Each row is a point on a landscape with many valleys, with its height.
A ball rolls from a point to whichever of its 2 nearest points has the largest drop for the distance, and stops where none of them is lower. Distance is the straight distance between rows; heights are no part of it.
zan: [106,  78, 115, 101,  90,  77, 113,  88,  94, 108, 132, 117, 104,  79, 105,
  86,  99, 117,  98,  97]  (h 509)
nav: [122,  92, 119,  97, 103,  76, 119, 111,  97, 105, 125, 115,  88, 133,  84,
  98, 136,  83, 114,  96]  (h 307)
vir: [ 99, 103, 102,  84, 122,  69, 137,  90,  97,  96, 119, 110,  90,  86,  81,
 110, 114,  87,  78, 113]  (h 539)
beda: [ 97, 112, 103, 129,  93, 120,  73, 116, 128, 105,  77,  97,  81, 112,  94,
 100,  86,  76, 119,  82]  (h 153)
vepe: [104,  83, 118, 108,  95, 107,  67,  66, 105,  89,  84, 114, 108,  77,  97,
 118,  66, 105, 118, 107]  (h 213)
Zusav: [ 99, 108, 117, 113,  94, 128,  47, 109, 114, 112,  75,  87,  96, 115,  95,
  77,  91,  80, 115,  83]  (h 119)
Koz: [107,  92,  89,  97, 103, 107,  79,  70, 102,  73,  73, 111, 106,  81, 101,
 142,  63,  92, 122, 117]  (h 418)
Bod: [111,  84,  77,  74, 122,  96, 119,  93, 102,  78,  83,  91,  93, 114, 103,
 135, 113,  73,  97, 116]  (h 497)
tane: [ 93,  85,  64,  77, 108, 101, 116,  93,  81,  82,  75,  87, 102,  94, 108,
 150, 115,  92, 100, 126]  (h 482)
ziges: [ 93, 103,  79,  96, 118,  98, 102,  63, 106,  66,  78, 113,  87,  67,  97,
 147,  78,  94, 106, 113]  (h 442)
labiz: [ 70, 126,  97,  74,  89, 122,  59,  99, 100, 115,  83,  90, 116,  76, 101,
  71,  90,  86, 101,  98]  (h 352)
Nagef: [ 96,  92,  96,  99,  87,  91, 114, 100,  93,  96, 113, 108, 113,  90, 108,
 106,  92,  89, 114, 107]  (h 599)
Gevap: [115,  80,  70,  86, 142,  96, 130,  72,  95,  83,  98,  93,  94, 118, 101,
 124, 143, 108,  67, 133]  (h 485)
viz: [104, 109, 124,  82,  87,  87, 122, 122,  98, 105, 112, 107,  91, 123,  95,
  94, 115,  74, 109,  89]  (h 257)
dugop: [100,  97,  85,  98,  96, 133,  78,  85,  98,  80,  57, 100, 105,  95, 102,
 137,  83,  83, 132, 121]  (h 399)
zefom: [ 68, 123,  89,  94,  91, 125,  93, 126,  94,  93,  90,  87, 122,  92, 111,
 108, 103,  78,  93, 107]  (h 675)
Mefu: [ 66, 116,  81,  81,  82, 111, 103, 118,  73,  94,  95,  99, 119,  96, 109,
 117, 100,  98, 110, 101]  (h 698)
folo: [ 96,  91,  99,  89, 129, 111,  97, 113,  90, 103,  99,  98, 106,  88, 124,
 117,  95,  76,  99, 126]  (h 540)
gaf: [ 80, 111,  91, 113,  78, 111,  83, 116,  99, 100, 114,  87,  86,  83, 102,
  97,  83, 144, 111,  82]  (h 344)
pedi: [ 88, 109,  90,  80,  82, 127, 103, 123,  75,  94, 102, 102, 133, 114, 126,
 118,  91, 101, 109, 120]  (h 722)
zagif: [137,  77,  98, 124, 113,  79, 117, 115,  99, 105, 107,  90,  79, 120,  93,
 101, 132, 101, 111,  78]  (h 686)
ludut: [ 91, 120, 111,  88, 126, 113, 108, 116,  95, 102,  91,  96, 111, 108, 112,
 103, 112,  77,  65, 121]  (h 602)
musa: [110,  87,  93,  87, 150,  92, 142,  85,  99,  91, 123,  97,  98, 110,  94,
 121, 133,  95,  51, 133]  (h 516)
pup: [127,  79,  81,  72, 142,  84, 150, 108,  86,  94, 144,  99, 107, 119, 103,
 134, 134, 102,  93, 136]  (h 377)
faro: [104, 104, 132, 103, 113, 102, 118, 124,  98,  99, 120, 110, 100, 101, 103,
 104,  94,  80,  90, 102]  (h 676)
ginab: [128,  93, 123, 127, 129,  61, 129, 121, 101, 113, 133, 108,  88,  92, 102,
  97, 108, 100,  86,  99]  (h 216)
Kasil: [116,  90,  80, 105,  74,  94, 119, 101,  78,  91, 107, 103,  99, 120,  73,
 120, 120, 118, 112,  88]  (h 263)
gipot: [110,  90,  89,  79, 136,  79, 149,  79, 102,  85, 109, 103,  95, 100, 107,
 117, 119,  83,  80, 119]  (h 521)
pumus: [106, 104, 101,  83, 133, 124,  99, 114,  89,  96,  79,  84, 113, 110, 116,
 126, 108,  72,  88, 125]  (h 571)
Pafa: [ 74, 111, 112,  92,  94,  92,  71, 118, 121, 141, 107,  95, 104,  83, 114,
  41,  77, 107,  97,  77]  (h 259)
Kib: [ 99, 119, 116,  92,  83, 122,  77, 119, 114, 113, 101,  84,  98, 133,  92,
  73, 100, 100, 117,  67]  (h 121)
pelor: [108,  93, 100, 139,  86,  73,  89,  86, 116,  97,  84, 107,  78,  89,  81,
 106,  87, 106, 116,  88]  (h 778)
tagak: [ 87, 106, 108,  88,  80, 128,  56, 109, 107, 121,  84,  86, 119, 121, 105,
  82,  89,  91, 119,  76]  (h 93)
bisu: [104,  97,  83, 141,  88,  74, 119,  97, 109,  97,  92, 112,  73,  94,  71,
 114, 107,  98, 109,  76]  (h 758)
Fas: [107,  56,  72,  76, 118,  85, 113,  78,  78,  95, 109,  87, 101,  95, 105,
 123, 120, 104,  97, 125]  (h 431)
sagad: [125,  98, 116, 144, 119,  72, 117, 108, 102, 106, 114, 109,  84, 100, 106,
  75, 107, 119,  81,  90]  (h 383)
tira: [108,  90, 113, 103, 119, 126,  74,  99,  97,  98,  91, 102, 119,  84, 122,
 102,  86,  85,  93, 112]  (h 491)
Zeki: [101,  89,  92,  68, 115,  85, 126,  87,  82,  89,  98,  94,  99, 111, 102,
 113, 124,  78,  89, 120]  (h 508)
lolal: [ 99, 127, 106, 105,  74, 111, 114, 120,  88, 100, 133, 104, 105, 114,  96,
  90, 106, 145,  89,  83]  (h 61)
goti: [ 99, 104, 109, 107,  92, 108,  99, 127, 114, 105,  85, 104,  95, 115, 104,
 113,  90,  74, 118,  91]  (h 135)
bul: [ 87,  92, 103, 142,  74,  84,  73,  98, 121, 107,  89,  89,  81,  86,  97,
  84,  90, 108, 125,  90]  (h 795)
zakes: [140,  72, 106, 122, 127,  54, 129,  92, 108, 107, 111, 104,  78, 116,  79,
 108, 123,  96, 120,  88]  (h 708)
fem: [109,  79, 111, 118,  80,  64,  90,  91, 107, 116,  98, 104,  86, 113,  84,
  71, 117, 111, 102,  84]  (h 420)
bude: [109,  99, 126,  95, 110, 107, 110, 108,  94, 103, 134, 110, 125,  92, 121,
  92,  89,  97,  93, 109]  (h 648)
pir: [109,  97,  90,  84, 105, 132, 111, 100,  75,  93,  94, 102, 135, 114, 118,
 125,  89, 112,  96, 139]  (h 748)
mita: [ 96, 104, 108, 135, 105,  88, 100, 110, 101, 104,  99,  95,  73, 100,  99,
  84, 108, 115,  82,  85]  (h 517)
bige: [106,  97, 112, 108, 120, 113,  71,  78, 105,  99,  64,  99, 103,  80, 116,
  82,  93,  88,  82, 112]  (h 447)
giba: [ 85,  98,  71,  85, 110,  93,  99,  75,  92,  74,  64,  95,  98,  75, 109,
 146,  98,  99, 105, 131]  (h 464)
fur: [ 67, 136,  96,  61,  85, 126,  73, 106, 100, 110, 107, 102, 124,  91, 108,
  61,  91, 105,  97,  83]  (h 309)
ralol: [105,  78, 120, 106,  88, 100,  81,  76, 110, 102,  89, 108, 115,  85, 106,
  84,  76, 111, 107, 100]  (h 255)
tomib: [109, 114,  98,  95,  72, 102, 132, 105,  78,  95, 123, 109, 102, 122,  81,
 103, 118, 130, 107,  86]  (h 203)
Nek: [112,  65,  85,  85, 125,  82, 130, 101,  89,  95, 131,  83, 110,  98, 113,
 123, 123,  99,  90, 129]  (h 409)
pef: [108,  94,  82, 116,  86, 107, 104, 109,  86,  85,  87,  97,  92, 133,  80,
 128, 109, 101, 111,  88]  (h 310)
bof: [113, 121, 126, 108, 107, 120, 104, 110, 106,  96,  99, 110, 101, 100, 104,
  89,  92,  94,  91,  86]  (h 700)
roded: [104, 102, 116, 122,  87,  67,  95,  88, 131, 120,  93, 119,  78,  87,  93,
  73,  86,  64, 115,  97]  (h 326)
Nam: [102, 102, 110, 105,  73,  77, 129, 105,  91, 100, 141, 124, 119,  88,  97,
  92, 111, 114, 101,  90]  (h 555)
Sotal: [ 81, 111,  91, 135,  83,  94,  94,  92, 104,  97, 100,  97,  88,  82,  96,
  84,  85, 148,  95,  84]  (h 450)
vub: [108,  90,  93, 110, 106, 116, 104, 109,  94,  94,  87,  86,  86, 104, 108,
 123, 116,  93,  90, 104]  (h 622)
ket: [ 83, 126,  94,  93,  68, 114,  74, 110, 105, 110, 103,  88,  94, 120,  88,
  72,  87, 122, 103,  66]  (h 154)
dizoz: [ 81, 110, 104,  80, 104, 117,  66,  88,  90,  98,  71, 105, 114,  71,  96,
  84,  85,  80,  97, 117]  (h 386)
Tisog: [ 89, 102,  93, 126,  93, 109,  90, 102,  98,  96,  87,  78,  84, 109,  96,
  99, 113, 101,  90,  84]  (h 584)
vala: [ 72, 124, 106,  87,  74, 130,  46,  88, 111, 102,  73,  92, 105,  97,  87,
  66,  75, 111, 108,  85]  (h 192)
defuf: [137,  76, 103, 113, 138,  50, 145, 106, 101, 107, 141, 103,  87,  88, 102,
 105, 116,  97,  96, 114]  (h 66)
tekel: [ 90, 128,  97, 115,  78,  99,  80, 112, 127, 128, 103,  93,  78, 115,  91,
  62,  82, 121, 102,  59]  (h 190)
mureg: [115,  69,  57,  72, 141,  97, 141,  81,  88,  87,  99,  76,  87, 108, 101,
 144, 127, 116,  88, 129]  (h 461)
fuf: [116,  53,  52,  62, 137,  91, 124,  83,  94,  98,  97,  85, 110,  99, 111,
 136, 111,  98, 102, 128]  (h 445)
Felu: [ 74, 133,  93,  82,  88, 110,  68, 107, 128, 126, 106,  88, 105,  89, 109,
  50,  65, 115, 101,  60]  (h 218)
san: [114,  94, 101,  90,  88, 131,  99, 107,  86,  90,  78,  89, 105, 136,  99,
 129, 106, 102, 113,  99]  (h 348)
Lumug: [ 81, 120,  99, 122,  84,  93,  76, 128, 117, 118, 105,  92,  89,  86, 102,
  73,  73, 126, 112,  75]  (h 249)
Muvu: [ 90, 101, 107, 110,  98, 106,  67,  74, 115,  88,  64, 109, 100,  73,  90,
 101,  78,  85, 118, 106]  (h 173)
Gelid: [107,  90, 119,  93,  83, 111, 104, 100,  88, 100, 110, 116, 118, 105, 110,
  91, 102, 101,  96, 100]  (h 623)
Ledi: [ 97,  93, 119, 107,  91,  88,  83,  87, 118, 106,  84, 106,  92,  88, 102,
  76,  91,  84, 100,  94]  (h 292)
Zemir: [101, 107, 114, 148,  97,  89,  97,  86, 109,  97,  91, 101,  83,  81, 100,
  78,  88, 127,  80,  94]  (h 542)
fev: [118,  73, 112, 109,  70,  63, 113,  91,  94, 113, 125, 111, 101, 104,  90,
  82, 116, 119, 100,  86]  (h 470)
nevot: [ 79, 118, 105,  90,  85, 130,  58,  90,  95,  92,  92,  96, 110,  97, 107,
  70,  83, 136,  94,  88]  (h 230)
Filos: [ 95, 132, 116,  80,  84, 100, 111, 117, 105,  99, 127, 117, 106, 114,  96,
  80,  95,  99,  90,  84]  (h 264)
Zumeg: [ 75, 133, 104,  83, 114, 126,  92, 127,  99,  99,  95,  96, 115,  86, 116,
  84,  99,  79,  77, 119]  (h 643)
buv: [106,  79,  98, 113,  89,  79, 114,  97, 100,  98,  92, 105,  81, 100,  90,
 117, 118,  97, 106,  84]  (h 738)
Dized: [100,  97,  78, 100,  87, 123,  87,  86,  92,  76,  64,  92, 108, 119, 103,
 134,  93, 103, 113, 103]  (h 376)
devi: [ 93, 106, 121,  98, 114, 107,  57,  79, 104, 103,  76, 103, 117,  61, 102,
  66, 103,  78,  85, 115]  (h 417)
moza: [ 74, 129,  91,  66,  84, 133,  69,  97,  96, 113, 106,  84, 124, 103, 109,
  66,  78, 141,  98,  82]  (h 267)
Nak: [122,  86,  94, 100, 145,  85, 148, 114,  91,  91, 156, 111, 111, 100,  98,
 117, 129, 104,  80, 131]  (h 321)
zer: [108,  76, 122, 126,  86,  59,  96,  83, 121, 124,  87, 103,  77, 108,  95,
  63, 101,  85, 109,  93]  (h 369)
matev: [112,  88,  96, 121, 146,  91, 137, 115, 102,  98, 137,  98, 101,  81, 109,
 123, 108, 103,  80, 124]  (h 155)
gisi: [ 98, 107, 100,  96,  96,  77, 135, 101,  97, 100, 126, 123,  98,  92,  93,
 108, 105,  93,  96,  98]  (h 568)
Leput: [ 79, 120,  96, 102,  78, 130,  44,  72, 128, 101,  72, 106, 102, 100,  75,
  83,  75,  96, 129,  94]  (h 168)
digo: [127,  80, 100, 125, 105, 102, 102, 104,  96,  94, 100,  75,  86, 115, 100,
 119, 113, 115, 102,  85]  (h 656)
dok: [ 86, 112,  78,  79,  81, 126, 111,  97,  54,  92,  85, 114, 131, 102, 110,
 128,  90, 119, 102, 147]  (h 774)
puro: [ 79, 115, 103, 117,  78,  99,  60,  70, 122, 104,  70, 121,  92,  78,  77,
  82,  76,  88, 120,  99]  (h 137)
Pud: [ 93, 119, 110,  88,  87, 106, 134, 124,  88, 104, 152, 110, 112, 118,  97,
  79, 109, 118,  90,  90]  (h 251)
redu: [ 93, 118, 118, 101,  76, 110, 107, 125, 106, 106, 115, 102, 106, 126, 108,
  97,  97,  89, 107,  85]  (h 197)
Vig: [ 80, 137, 102,  74,  83, 134,  85, 124, 122, 118, 110,  87, 100, 110, 101,
  65,  75, 112,  96,  61]  (h 189)
vuv: [129,  74, 114, 110, 112,  62, 112,  90, 107, 107,  93, 106,  73, 104,  83,
 111, 114,  81,  97,  94]  (h 723)

Where does a ball stop that starts at each point below?
dugop: lolal
zefom: puro
fev: puro
Zemir: tagak
labiz: puro
pelor: mita

Call two points neighbours if one is among the 2 nearest of the other. Go from one point of each pair to the other, from neighbour to neighbour, staying as low as possible. Name the highest point that can't be avoided.
matev and redu: gipot
tagak and goti: beda
redu and lolal: Filos
